Points, in no order, along strands that fork, close into loops and pass close to each other.
In the rows, zero is written as 100.
Two points are linked if the straight distance between their rows is under 123. Some points are linked to none.
kuf: [ 92 104 117 125  50  66 122 116 103 102 102  77  59  96 164 103  92 118
 136  63 116  58  74  77 104  88 147  87 104  83 107  92 116  99  82  82
  90 137  95 106 124 123  92 123  66  77]
Mogo: [124 110 114 109 115  63  68  85 105 100  91  63 112 103 157  86 108  56
 106 130  86  65 102  36  80  35 137  95  94 103  59  99 111  92  89 102
 124 169 147 109  91 123  94 125  85 154]
navi: [117  92  80  73 114  95 133 100  72  74 104 110 112  93 142  76  78 102
  64 175 105 129  99 109  96  49  92  89 126  86  87 101 114  97  81 114
 146 137 139 105  87 115 105 101 127  57]
tika: [126 128 139 116  98  37 130  87 106 123 148  90 100  96 128 133 126  97
 113 108  91  76  76  66  75 114  96  65 122  77  70  70 124 103  89 126
 111  92 103  99 109  77 111 129  76  62]
Tep: [ 56  93  73 104 103 144 138  88  90 100  90 168 121 101  68  98 100 125
  44 122 110 151  66 145 122 126  87  89  68 121 114  92 103 111  91 110
 127  44  95  68 115  72 122  90 127  67]
Git: [146  78  80  95 123  86 134 135  54  87  90  61 113 103 162 106  97  88
 142  84 122 139  81  69 108 110 114  58 127  71 120  93 114  72 102 113
 133 120  77 117  86  72  96  93 120  22]
Gote: [ 59 103  89 111  96 132  83 124  79 121  77 141 125 105  69  85 134 117
  91  59  60 110 114  90  82  95 100 111  92 135  65 119  58  82  98  32
  53  66 119 112  68 175 114 108 109 149]
Duvuz: [ 58  86  85 129  64 126 162  81  80  77 112 124  60 129 116  93  54 124
  53 148 100  65 115 151 111  34  63  83 104 132 103 115 149 128  34 129
  93  77  90 135 102  75 106  84 133 121]
lapu: [119  90 106  78 150  93 106  92  56 115 110 124 103  98  81 100 119  93
 115  81  73  84 102  95  86 169  92  70 111 101  34  77  52  78 130  75
  64  62 151  99  42 147 105  86  99 131]
gav: [117 119 149 127  93  28 129  76 114 130 150 120  63  93 135 132 127 104
 109 105  65  44  88  65  96  99 106  56 107  97  72  66 118  92  45 111
 100 104 124 105 114  75 106 112  71  85]
zat: [ 73  89  99 125  78  89 127 130  76  80  76  80  46 110 176  99  74 119
 131  48 120  68  71  87 119  79 149  77 116  90 129  92 110  94  77  76
  63 136  61 128 116 107  97 115  76  73]
rade: [140 121 129 114 106  59  95  85 105 103 133  82 105  94 112  91 130  77
  91 138  50  57 101  67  78  73 102 100  96 106  50  87 112 105  76 122
 126 125 154 124 109 112  95 106  96 122]
puru: [101 131 128 104 115  86  87 129  74 143 102 119 139  71  69 112 151  71
  89  96  74 118 130  85  77 126 132  68  82 118  31 110  74  90 107  92
  67  63 148  84  71 163  89 113 110 154]
naru: [103 121 125 101 104  87 116  94 112  97 107 126 111  77  94  84 115 139
  85 120 102 106 100 125 102  78  77  98 112  96  97  94 139  96  90 114
 109 100  88  89 123  85  89 105  90  99]
turi: [122  76  85 138  80  94 146 106  81  93 105  75  87 114 120  96  65 101
 116 131 112  92  87 113  97  70  69 102 120  80  94  88 122  88 106  97
 116 136  76 108 147  91  81 113  81  81]
fef: [129  98 131 111 143  77  58  84 112 121  97  73 108 103  75 105 133  42
  93 128  68  86 110  69  68 132 121 125  58 128  66 112  96 118 127 136
 112 112 161  94  71 125 100 114  72 160]
Pem: [ 92 100  93  79  98 119  87  88  91  69  99 124 113 121  69  65  98 133
  89 108  98 108 124 127 103  76  53  92  96  94 126 117 104 107  92 122
  88  91  95 118  90  69 100  60 128  88]
gobo: [157  97 101 115 152  47 118 114  87 109 128  77 109 107 101 148 124  64
 119 101  98  80  93  51  77 130  91  88 145  96  93  95  96  87 106 110
 125 121  90 110  86  38 125 117  83  57]
buka: [ 77 123 109  83 102 106  85  62 105  80  87 125  97  98  77  63 118 128
 106  54  70  48 156  72  77 100  73  93 103 113  65  95  72  55  74  60
  36 101  84 115  85 120 114  84 101 135]
guk: [112  76  64  62 145 103  45 122  91  94  99  92  81 124  65 101  95  86
 126  96 107 133  94 148 119 128  84 114 100  85 156 123  60 115 149 117
 112 102 126 108  79  65  95  70 111 115]
poza: [ 74 144  97 103  53 141 100 133  75 108 123 125 155  55  85 138 120  99
  54 122 105 172  88 128  99  90 184 100  51 121  75 107 108 136  75 124
 129  58 103  79  93 151 100 115 149  75]
dudut: [114 121 122  84  93 102  55 131  95  98 106 100 147 110  75 102 117  73
 101 127  95 127 103  94  74  94 147 110  61 110  76 121 100 126 130 138
 108  90 157 105  62 145  94 107 104 127]
vuk: [126 115  90  85 123  82  94  92 107 116 108  85  99  92  88 105  95 101
 112  65 115 117 144  84 153 129  86  47 118  78 116 113  91  56 110  74
  73 112  67 104 109  11  90  73 123 115]
dimuf: [ 85  81  84 127  84  98 156 118  62  65  78  79  42 104 182  80  62 118
 112  75 124  83  84 116 120  55 116  75 127  76 124 103 140  91  81  91
  79 125  46 111 128  91  87 108  86  80]
ded: [133 111  87  79 125  74  67 132 117  82  76  85 113 123 117 117 124  91
 140  47 121 110 115  59 130 106 144  66 102  78 137 109  92  50 112 112
  99 115  91 109  98  40 114  71 102  84]
pefer: [120  79  45 101 133 122 123 111  85  80  94  90 112 120  77 108  63 102
  65 147 110 139  94 150 127  89  64 103 118  66 136 121 118  84 106 120
 132 128  92  87 133  47 101  83 115  67]
Repuf: [105 104 113  71 132 110  53 118  99  99  76 125 104  96  72  83 126  89
 114  87 105 112 105 114 101 136 107 100  82 107  72 102  75 102 144 107
  80  70 164  89  61 110  93  83  88 151]
Tanab: [ 47  94 109  95  61 111 124  57 156  84  66  94  43  90  94  89  64 112
  90  83 135  70 113 101  90  90  69 140 120 120 169 110 106 140  72 115
  93  65  29  83  70 116 111 131 141  70]
kidad: [101 128 122 124 124  89  61 135  67 132  91 111 127  78  46 119 149  43
  81 110  72 140 112  83  73 115 129  97  64 141  37 127  73 119  93 115
 104  72 169 103  63 144  95 113 129 165]
kurur: [ 48  86 104  88  56 149 118  99 141  99  79 104 100 114  86  94  89 117
  87  88 126 107  77 121  97  90  99 146 109 109 150 107  96 130 108 115
 106  65  53  63 115 117 101 122 102  65]
Sopip: [112 103  57  87 117 113 141 104  80  85 105 121 123 106 120  78  81 118
  46 176 111 142  87 129  94  68  92 101 103  82  91  94 126  95  77 117
 142 122 131  92 108 103 114  99 124  50]
Vuf: [ 88 121 105 139  92 126  37 113  96 111 100 124 139  96  60 102 133  80
  84  87  72 130  94 104  77  80 126 136  43 143  74 114  75 138 104  97
  96  73 130 126  99 129 101 118 114 139]
Niput: [118  87  79 123 123  89  61 138 105  76  76  47 103 120  85 118  95  85
 122  62  89  78 131 103  86 117  94 115  98  71 127  98  86  70 114  68
  88 152  53 153 123  48 101  93  87 104]
davur: [138  74  97  96 132  90 111 115  86 104 111  71 107 105  77 119  98  85
 119 116 110 122  82 116  97 134  66 111 118  79 117 101 106 107 145 117
 126 111 110 100 114  82 102 103  85  88]
Bobok: [110  75  90  61 118 131 116  89  73 119 110 105  88  97  91  83  72 138
 126  68  92 104 107 111 135 167  74  71 102 103  91  75  82  74 142  57
  53  64 112  86  47 125  87  56 112 122]
gapa: [117 117  89  76 124  81  88 110  93  65  75  88 113 113 134  72  96 116
 111 114 116  95  95 111 109  38 122  77 120  59 113 117 132  81  90 106
 115 146 102 114  96  67 116  92 102  80]
kiza: [ 47 104 132 114  29 118 105  93 162 104 112 109  87  81  62 105 102 120
  70  93 111  85  95  84 100  99  95 144  96 135 101  89  81 151  82  85
 104  65  85  90 103 148  89 125 123  90]
begov: [102 116 126  97  58  80 155 107  99 115 132  83  78  69 163  99  72 101
 110 114 106 103  59 105 112  76 144  80 118  85  78  82 137 110 100 123
 114 109  85  76 136 145  74 131  95  71]
bugid: [ 35  76 105  83  77 155  83  86 145 103  79 125  81  87  71  92  85 114
  95  68 117 107 119  95  97 141  62 156  92 142 120  88  53 145  95  45
  67  45  72  92  60 137 114 126 106  95]
rukob: [ 97  94  92  31  97 111  46  98 116  90  70  89  72 120  94  89  95  99
 134  40 107 101 137 115 116 158  90  96  88  67 128 116  58  83 149  84
  48  76  76 102  81  73 110  64  91 115]
moder: [ 64  84 132 121  28  61 139  85 148  94  93  67  23  75 123 114  78 123
  95  79 121  36  96  78 120 121 102 113 118 100 112  95 117 137  70  93
 108  94  76  82 116 139  91 129  84  90]
givu: [151 102 113 129 124  44 139  96  91 122 140  75  99 106 113 138 105  87
 120 118  93  78  77  68  76 120  71  83 144  73  78  80 116 102  92 119
 124 109  91 111 116  65 117 134  75  62]
Fug: [ 94  78  87 140  70 110 122  81 115 120 120  98  80 124  69 112  76  93
 101 127 101 107  92 107  81 120  35 144  82 115 119  80  99 113 106  92
 121  95  85 108 161 105  93  99  74  92]
zufi: [ 67  87  81 145  51 124 121  60 135 114 110 100  82 131  82 104  65 100
  82 123 102  79  77 102  87  79  64 153  88 136 109  86 113 129  83  84
 118 104  69 102 167 109  95 110  81 107]
fopas: [ 49  86 104  86  81 156  65 101 148 122  93 133 100  93  69 103  96 104
  96  79 117 117  91 112 106 129 101 166  91 135 116  87  67 149 120  66
  78  49  80  76  93 132 105 135  88 109]
pesu: [143  70  87  71 115  96 111  79  78  71 120  80 103  98 134 106  84  91
  98 165  83  68 106  73 111  48  69  92 159 108  97 115 113  78  84  96
 143 149 128 134  85  70 102  76 111  98]
Bepu: [ 91  97  92  51  99 116  61  66 120  86  81  93  77 125  88  91 101  99
 132  45 108  78 159  93 107 167  75  86  78  79 108 102  45  63 114  64
  44  90  89 101  80  89 125  51  74 124]
rek: [110 129 135 106 122  80  83  99  90 126 106 138 133  71  78  84 148 101
  91  97  72  97 124  94  86 112  80  80  94 109  37  92  91  81  99  84
  83  87 135  88  88 127  92  97  94 140]
Roza: [129  94 110  72 127  91  74 134 101 117  80  85  91 104 105 115 120  90
 140  59 122 127 103 116 120 157 110  97 101  71 125 101  81  79 152 109
  91  85 100  92  93  69  95  74  78  97]
zopun: [124 130 141 106 128  56  93  81 105 111 106 132 122  82  93  94 153  97
 100  99  71  68 133  60  84 104  89  76 103 101  52  76  92  66  92  93
  98 101 138  96  95  90  99  94  88 130]
Vos: [116  82  91  92 156 100  85  95  78 106  68 121  96 105  85  91 120  65
 125  80  75  78 111  96  98 151 124  83  88 112  37  80  39  62 137  80
  68  74 164  82  35 159 106  81  99 162]
Fuf: [ 91  88  83 128  96 102  91 121 114  89  68  54  83  92  81 104  76 104
 112  60 104  71 116 134  85  99  89 134 114  79 131  96 105  73  97  81
  66 140  17 127 138  55  97 108  91  96]
Tanep: [135  92  93 131  96  66 102  79  95  93 109  64  70 109 144  80  81  85
 109 118  90  62 103  69  92  62  77 110 109  88  75  92  97 102  85  80
 102 156 116 141 141 104  90 110  67 114]
Lufif: [122 103 106 108  94  89  97 136 101  93  77  78 108 102 144  94 121 113
 145  58 122 112  89  81 116  95 148  81  99  71 134  97 120  61 102 119
 102 102  68 112 111  70 107  87  83  61]
Noni: [110 116 116  98  99  82  67  85 119  92 101 102 109 111  81  79 128 114
 103 104  76  75 109  95  77  76  75 132  86 105  87 103  97  96  95 109
  92 109 120 120 118 102 104  93  75 132]
rep: [ 71 137 133 136  39 108 100 132 118 133 161 102 115  39  67 137 125 106
  62  99  70  97 100 107  96  74 144 110  85 125  75  85 105 131  61 110
 118  82  94  83 107 155  76 114 150 104]
Bok: [117 103 120  93 161  81  49  85 115 107  69  94 101 103  71  96 142  57
 105  99  88  89 113  85  79 130 116 116  70 111  75 113  78  95 136 110
  99 112 151  89  68  99 100  95  73 169]
pero: [147 109 102 104 161  39  97  93 103 114 121  87 112 101 117 141 141  59
 110 117  79  62  91  30  69 111  97  91 143 111  86 100 107  82  86 116
 135 129 123  96  80  41 147 108  76  95]
zarit: [132 126 124 116 167  49  90  64 113 131 123 128 120  88 107 112 151  65
 106  91  81  57 127  50  80 128  94  71 107 103  56  71  85  53  98 104
 103 107 138  83  86  64 118 102  77 117]
zumu: [133  61  71  75 132 106  64 105  86  72  87  66 106 130 110  93  91  75
 110 126  95  95 100  75  81  67  75 123 122  89 121 126  82  91 135  87
 134 159 119 114  86  89  95  91  94 121]
Lav: [130 109  86  77 130  90 108  96  93 101  97  75 102  82  85 104  89 105
  97  89 119 146 118 114 151 131  73  55 112  67 133 125 116  79 110 106
 100  98  58  98 108  23  87  71 140  84]
sovu: [ 87  98  65  68 113 108 112  85  69  61  78  76  68 124 141  71  51 116
  84  97 103  93 108 143 114  32  96  65 124  61 147 138 136  90  61 134
  61 128  58 121  99  50 116  70 132  72]
Miki: [ 78  91 106 125  57  73 135  77 112  85 116  89  21 106 129 105  62 121
  77  99  96  32  88 111 105  70  73 128 124 110 100 110 146 134  52  92
  76 114  70 120 138 116  97 110  74 117]
Revan: [ 56 101 138 115  38  83 126  74 160 101 109  88  43  59  93 101  89 126
  73  91 114  48 107  89 106 108  78 132 114 118 112  83  96 141  51  88
 103  86  73  80 106 136  88 117  94 101]
navam: [128  91 100  66 118  85 122  87  70  60 105 103  97  93 145  84  88 102
  93 161  88  85 104  85 112  34  87  70 145 100  76 113 122  92  77  98
 142 141 129 124  78  89  99  87 119  80]
mupuv: [ 93  76 109  72  82 131 117  76  85 115 111  97  65  91  90  87  85 129
 125  72 109  97 145  94 120 190  59  83  83  91 105  77  66  77 132  51
  59  67  86  82  59 113  99  70  83 115]
vam: [132  95 121 106 125  69  67  88 104 109 100  55 130 107 109 109 111  49
 103 132  91  81  99  32  60  94 131 116  87 104  62 111 112 106 125 128
 131 143 149  95  70 117  93 121  73 148]
seb: [ 89  93  80 105 103 118  88 113 101  76  75  68  97 129 100  88  63  94
 113  88 105  96  96 126  68  53  91 129 113  69 137 108  94  84 110  97
  74 144  53 118 131  92 107 111  87  86]
ruli: [101  95 130  74  80 126  77 112 110 150 104 118  98  66  93 109 111 101
 110  97 115 120  92 119 104 163 118 126  98 112  90  79  80 121 140 114
  74  52 113  59  96 138  88 126  69 122]
Vaguk: [111 127 120  69  82  98  64 112 104  79  94  84 138 109 110  91 110  84
 112 120 104 115 102  86  82  65 158  86  68  88  79 118 121 112 130 133
 108 113 138 103  78 138  92 107  99 124]
bav: [150  61  62  95 136 101 111 135  51  77  84  51 129  94 136 114  83  79
 115  84 104 145  90  90 120 124 109  66 125  67 132 104 107  67 109 108
 135 122  58 112  86  46  91  85 141  28]
gubab: [ 87 120  97 105 114  76  87  41 115  82  91 129  96 103 104  76 133 116
  97  53  62  23 159  58 100 107  94  81  88 106  54  81  74  37  58  50
  49 118  99  99  95 114 128  73  81 142]
Bes: [ 43  92  68 123  87 146 142  81 106  91  89 152 127 122  75 107  89 126
  43 133 110 117  70 138 102  74  84 106  77 125 114  93 123 114  84 109
 134  67  89  76 147  62 123 102 107  75]
Burug: [127 122  84  84 121  79  83 117 110 105  84  89 110 108 106 113 114  93
 127  34 117 128 130  73 151 124 125  38 110  84 140 108  91  44 103  86
  80 106  76 112 101  25 103  61 126  89]
buv: [ 36 106  96 135  29 148 105  73 169 112 121  97 102 100  68 129  74  85
  68  97 105  74  72  79  99  85 133 158  78 145  97  87  92 166  79  74
 143  84  71  95 129 137  90 122 131  84]
lag: [136  59  60  90 113 110 141 104  55  79  90  42 104 107 119 106  64  83
  98 125 118 129 107 115 135 118  75  55 110  59 136 124 123  83 114 123
 126 121  51  98 104  41  74  84 144  45]
miko: [140  94 112  96  96  82 124 134  80 110  95  81 112 101 159 102 125 104
 153  62 131 132  72  67 108 124 144  71 109  70 126  85 120  67  99 137
 110  81  78 102  93  91 110  92  81  36]
Laper: [ 85  77  74 139  93 105 172 119  59  78  68  94  55  98 166  88  52 100
 102  98 124 101  82 128 129  65 100  64 136  82 101 103 136  84  77  84
  96 116  47  83 140  99  71 108  99  70]
seg: [ 79 150 132  77  54 118  86 119 105 101 115  84 145  55 113 103 110 112
  82 132 105 126  98 115 102  69 182  97  72 105  87 102 141 130  95 141
 108  87 103  68  90 160  82 124 108 102]
dos: [125  82 108 138  78  88 140 102 105 108 118  74  87 119  94 112  79  96
 115 126  97  89  85 102  83 103  65 119 111  91  96  88 116  91 108  95
 118 122  91 101 156 114  81 116  72  91]
Bul: [ 51  88  70 144  53 133 143  66 120 106 106 129 108 141  83 110  63 111
  63 131  98  89  71 129  90  59  77 122  95 136 107  92 116 128  78  98
 127  81  75 111 166  89 104 105  94  96]
vit: [126  74  74  91 129 106  99 123  81  95  95  81 119 114  99 103  83  76
 113 139 112 152  72 117  81 108  94 122 104  80 117 103  98 119 151 116
 134 128 128  91 110 118 100 114  83  92]
Pafe: [104 120 105  68 105  78  85 113  95  58  85  94 120 106 141  64 107 110
 111 118 103  95  93  99  99  36 131  83 106  76  93 116 130  95 107 117
 116 130 120 114  94 109 102 105  97  98]
tekir: [ 92 117 106 129  87 116  66 100 118  91 106 118 134 116  73  85 114 104
  83 109  82 110  90 108  73  62  97 142  64 133  92 103  95 135  94 107
  99 103 120 124 116 113 107 107 100 118]
rovu: [ 86 142 117 130  43 127  99 144  84 116 156  97 140  66  77 135 108  96
  80 106  77 133 100 107  92  64 162 100  66 120  71  96 114 128  81 115
 128  84 109 103 106 153  78  99 156  96]
Venez: [121  96  88  45 120 105  40 121 108 110  67  98  75 109 105  95 108  88
 135  42 113 121 114 126 137 160 113  99  99  64 126 105  62  77 155  94
  64  73 100  89  83  75 102  66  82 116]
lubo: [113 108 115 109  76  81 153 107  90 105 101  79  99  72 151 102  96 111
 119 112 117 111  52 105 102  86 131  74 118  78  97  87 144  85  95 124
 120 108  66  74 132 118  92 131  80  58]
tazu: [112  82  74 102 115 113  76 105  89  81  83  74 116 131 120  71  73  92
 112 124 107 105  98 101  84  38  76 125 112  75 115 112  87  98 115  95
 107 152 109 113 118 101  99 109  86 105]
lonu: [120 123 127 119 100  61  88  74 127 109 106 103  91 103  99  88 141 116
 112  90  90  56 115  77  92  97  88 102 100  94  91  86 102  77  88 105
  91 126 112 111 121  68 105  93  64 125]
kevu: [ 68 111  89  96  98 143 112 106  91  99  94 169 128  81  72  98 110 119
  58 123 111 162  60 152 112 118 116 103  72 122 103 103 104 119 100 122
 127  57 106  65 118 107 108 106 115  74]
torud: [114  86  87 140 103  87 170 140  66  92  79  88  99  75 157 102  78  84
 126  95 116 111  68 105 107  90 127  58 130  80  88  64 137  69  87  97
 113 115  51  83 143  99  71 120  96  39]
petoz: [ 83 148 110  88  69 126  73 127  94 106 108 112 155  55  92 109 108 105
  68 137 109 163  96 125  98  96 176 103  64 113  90 108 138 128 103 146
 112  67 111  76  82 154  94 124 116 103]
kam: [148  86  98  97 123  75 103  93  99  84 110  85  95 107 104 109 103  94
 117 122  99  70 106  80 112  77  72  89 132  91 101 100 121  78  95 104
 126 140 109 134 108  43 105  86  97  98]
deg: [150  91  97 144 111  54 105  76  96  96 125  88  52 120 118 120 102  93
 116 107  96  27 118  60 118  91  80  84 120  95 100  86 124  69  50  98
 105 141  99 147 119  34 104  87  79 104]
zov: [128 108  66 100 136  98 130 107  93  89  98 127 124  93  96  97  83 122
  52 168 115 138  84 152 100  80  84 106 113  70 100 105 135  78  84 121
 135 126 111  88 129  66 116  96 105  67]
Naz: [ 55 126  98 104  84 143 114 114  87 116  97 169 145  55  77 110 134 118
  41 118 111 169  66 136 109 120 148  95  66 133  87 105 104 126  77 108
 130  49 102  72 108 125 111 125 133  72]
Zavot: [110  91 110  75 101 106 101  69 106 111  97 104  72  97  92  96  99 117
 130  63 121  87 146  82 124 181  78  82  88  82 108  82  60  63 127  56
  55  88  95  88  82  93 116  60  62 109]
Dib: [101 142 131  96  58  90 106 112 110 107 133  76 113  64 131 108 100 110
 100 122  94  95  85 100  98  64 169  99  93  91  78  98 138 116 101 126
 107 120 105  83 110 145  81 131  96 108]
fuzep: [122  95  82  72 162  91  62 122  86 101  88  96 110  95  87 108  95  64
 110 130 117 151  58 140  88 125 118 124  96 100 108 120 104 126 138 135
 129 108 150  81  64  98 104 108  91 117]
vulus: [ 71  88 123 115  26  68 137  98 126  96 108  61  28  82 159 106  70 122
 100  72 118  57  71  83 116 100 135 107 110  96 113 101 119 132  78  80
  91 121  80  91 116 146  88 121  74  86]
lozag: [ 99 108 154  87  77  79 123  68 112 132 116 135 102  82 127 101 135 123
 119  63 105  75 132  49 101 156 111  50  92  97  76  74  77  62  95  83
  67  73 112  75  79 108 114  81  66  88]
tazof: [101 103 109  86 121 117  50 112  90 113  76 129 106  93  76  83 132  84
 113  82  83  97 117 107  93 134 121 105  66 120  55  92  56  84 132  73
  42  70 151  83  52 155  93  90  88 162]
ludi: [ 75  97  71 104  96 141 116  86  89  77 111 115 107 134  88  78  73 130
  82 128 106 109 109 145 102  46  51 102 104  97 133 115 118 110  81 124
  93 101  78 112 117  63 109  85 119  80]
Buni: [ 66  87 110  82  74 140  90 101 137 109  91 110  97 101  73  92 101 126
  97  82 128 124  91 123 104 120  80 143 100 113 139 103  85 125 131  94
  92  58  71  74 108 116  97 109  86  92]
dumo: [ 66 100  93  93 106 129  87  95  90 107  86 125 119 105  66  76 118 125
  97  48  46  75 137  82  79  92  80 119 101 126  71 105  67  67  80  30
  27  88  87 111  64 167 125  90 103 142]
kun: [ 37  76  89 115  73 158  93  62 105  83 106 134 113 145  75 108  78 116
  90  93  92 121  85 128  79  82  69 132  61 121 144 106  73 143 103  94
 103  65  71 119 123  66 126 100 115  75]
lozu: [ 79  81  68  60 128 122  42  93  96  87 100 115  86 137  65  89  84 107
 113  83 104 130 108 147 117 127  59 112  80  92 152 114  52 118 139  97
  80  73 110 114  75  74  95  65 121 113]
mapab: [113 130 120 115  93  58  87  97  91 114 131  76  89  81 174 104  90  68
 114 123 108  85  93  63  95  38 153  73  96  83  46  84 122 118  97  95
 102 165 141  96 106 138  75 132  95 137]
toba: [ 52 128 120 134  47 116 114 109 153 132 149 118  99  50  57 141 114  98
  52 106  86  70  77 104 113  68 141 115  96 136  72  89 110 146  48  93
 134  81  83  74 118 153  58 124 160  93]
Malin: [145 111 120 117 168  39  84  75 107 122 107  89 120  94 105 129 147  58
 105 117  82  69 106  41  67 124  99 102 111 107  65  99 104  89 102 117
 124 122 134  93  85  55 126 114  63 123]
fifid: [ 90 119 110 125 104 105  34 133  81 117  87 118 138 102  48 111 136  51
  94 104  76 143  98  88  85  94 138 114  48 143  60 131  80 136 108 112
 107  70 167 118  66 134  91 105 121 154]
kifa: [118  84  97  74 147 112 120  84  62 125 124 122  98  85  73  92  83 119
 114  81  76 110  98 105 108 155  67  74 108 107  70  71  79  85 132  64
  67  66 130 103  51 127  90  85 113 120]
taz: [133  85  79  99 102  96 123 100  79  90  94  59  93 105  99  99  76 110
 109  92 119 116 120 115 135 108  81  61 109  65 142 125 127  85 108 122
 111 108  53 103 114  34  79  72 133  63]
Tava: [ 44  89 117  77  65 133 101  71 161  97  74 105  68  88  73  90  77 116
  96  80 130  77 130  82  88 126  54 160 116 124 139  94  69 138  77  74
  68  66  44  85  63 123 123 122 111  90]
Miv: [ 47 106  76 150  38 138 110  62 146 115 120 100  87 115  92 114  61  84
  60 101  82  68  61  85  84  67 113 166  79 148  95  82  93 150  64  74
 129 102  72 107 158 129  99 123 108  93]
Lov: [138  97 110  73 131  83  91 111  96  99 103  87 109 112  83 107 110  93
 125  93 111 113 102 100 103 135  79  92 105  71 121 107  90  90 139 118
 113 103 104 110  94  68  94  84  81  88]
gub: [ 85 110 102  68  95 124  88 110  92  79  83 147 126  95  73  59 113 134
  94  89  97 140 109 134 105  95  80  90  94 101 119 118 103 110 102 114
  81  56  99  94  80 100  92  80 114  85]
Vula: [ 70 101 102  79 104 139  90 134  67 125  81 151 133  81  79  79 124 131
  95  67  72 133 104 110 102 104 112  85 103 126  72 115  78  86 109  54
  61  54 124  89  52 166  91  98 115 130]
kofe: [ 77 104 104  88 106 131 100 126  64 111  87 161 129  84  70  70 116 138
  89  84  89 144 100 128 110 112  81  81  88 118  80 108  68  92 109  70
  83  47 111  93  68 135  96  85 131 109]
koma: [111 103  98  85 148  97  63 106  88 116  91 126 107  85  64  93 123  83
 114 117 103 144  72 136  97 132  94 113  87 127  90  92  71 125 141 115
 103  80 153  90  68 102 102 101 104 138]
gug: [ 51  77  61 126  75 147 130  62 118  89 102 109  89 146  72 101  53 113
  68 123 114  86 113 138  90  68  41 122  97 125 144 104 124 118  80 113
  95  94  54 107 137  55 114  95 112  94]
Nit: [ 81  89  90  79 108 120  69  99 112 105  90 110  94 110  69  84  90 117
 109  70 116 124 106 145 108 124  63 133  98  95 148 109  77 106 137  93
  73  85  74  91 104  74  96  87  94 113]
numel: [ 40  85 103  92  55 126 142  71 140  80  74 101  61 115  93  91  60 107
  74  97 124  80  87 112  89  71 100 134 122 123 161 117 109 144  73 124
  92  65  49  81  90 119 109 127 126  62]
vono: [103  66  39  74 138 127  99 105  74  78 102  95 118 129  85 102  72 106
  67 135 103 159  91 147 126 111  68 109  97  72 158 129  92 109 115 126
 125 104 107  88 108  61 104  72 128  74]
miri: [126  97 115 134  91  33 122  81  99 112 142 117  39 127 143 132 110 103
 123  96  92  33 111  63 127  98 101  60 110 103 103  80 129  85  33  92
  90 124 125 137 117  56 113  88  69  98]
rumem: [131  63  73  88 133  93  50 134  96  73  78  46  97 137  95 105  92  76
 127  99  99  84 117  83  94  95  89 119 105  74 140 120  73  71 131  81
 115 161  99 133  97  70  99  85  86 108]

A fork is a point with three links, a tip a point with one. Leave the first point through the second and follow the links. Name the first fork or tip that comes.
davur / Lov | Repuf
Naz / kevu | Bul
dimuf / zat | zufi
numel / Tanab | Buni
navi / navam | zopun
deg / kam | vono
gapa / Pafe | fifid
ludi / Pem | gubab
Laper / torud | poza
Bok / fef | mapab

A tip is a point with one link. Name the tips that can be reached along the links from each point below, in the order of the rows.
zarit | gapa, vono
Mogo | mapab
Pem | turi, gubab, toba
Buni | guk

Name the points in between on the shortest way along the links from the first point to the second, in order.
Venez / Bobok | rukob > Bepu > Zavot > mupuv
dimuf / poza | Laper > torud > lubo > begov > Dib > seg > petoz
Lov / Vos | davur > vit > fuzep > koma > Repuf > tazof
kevu / Pem | Tep > Bes > Bul > gug > ludi
gubab / Bes | buka > dumo > Gote > Vula > kofe > gub > Pem > ludi > gug > Bul
tekir / rek | Noni > lonu > zopun
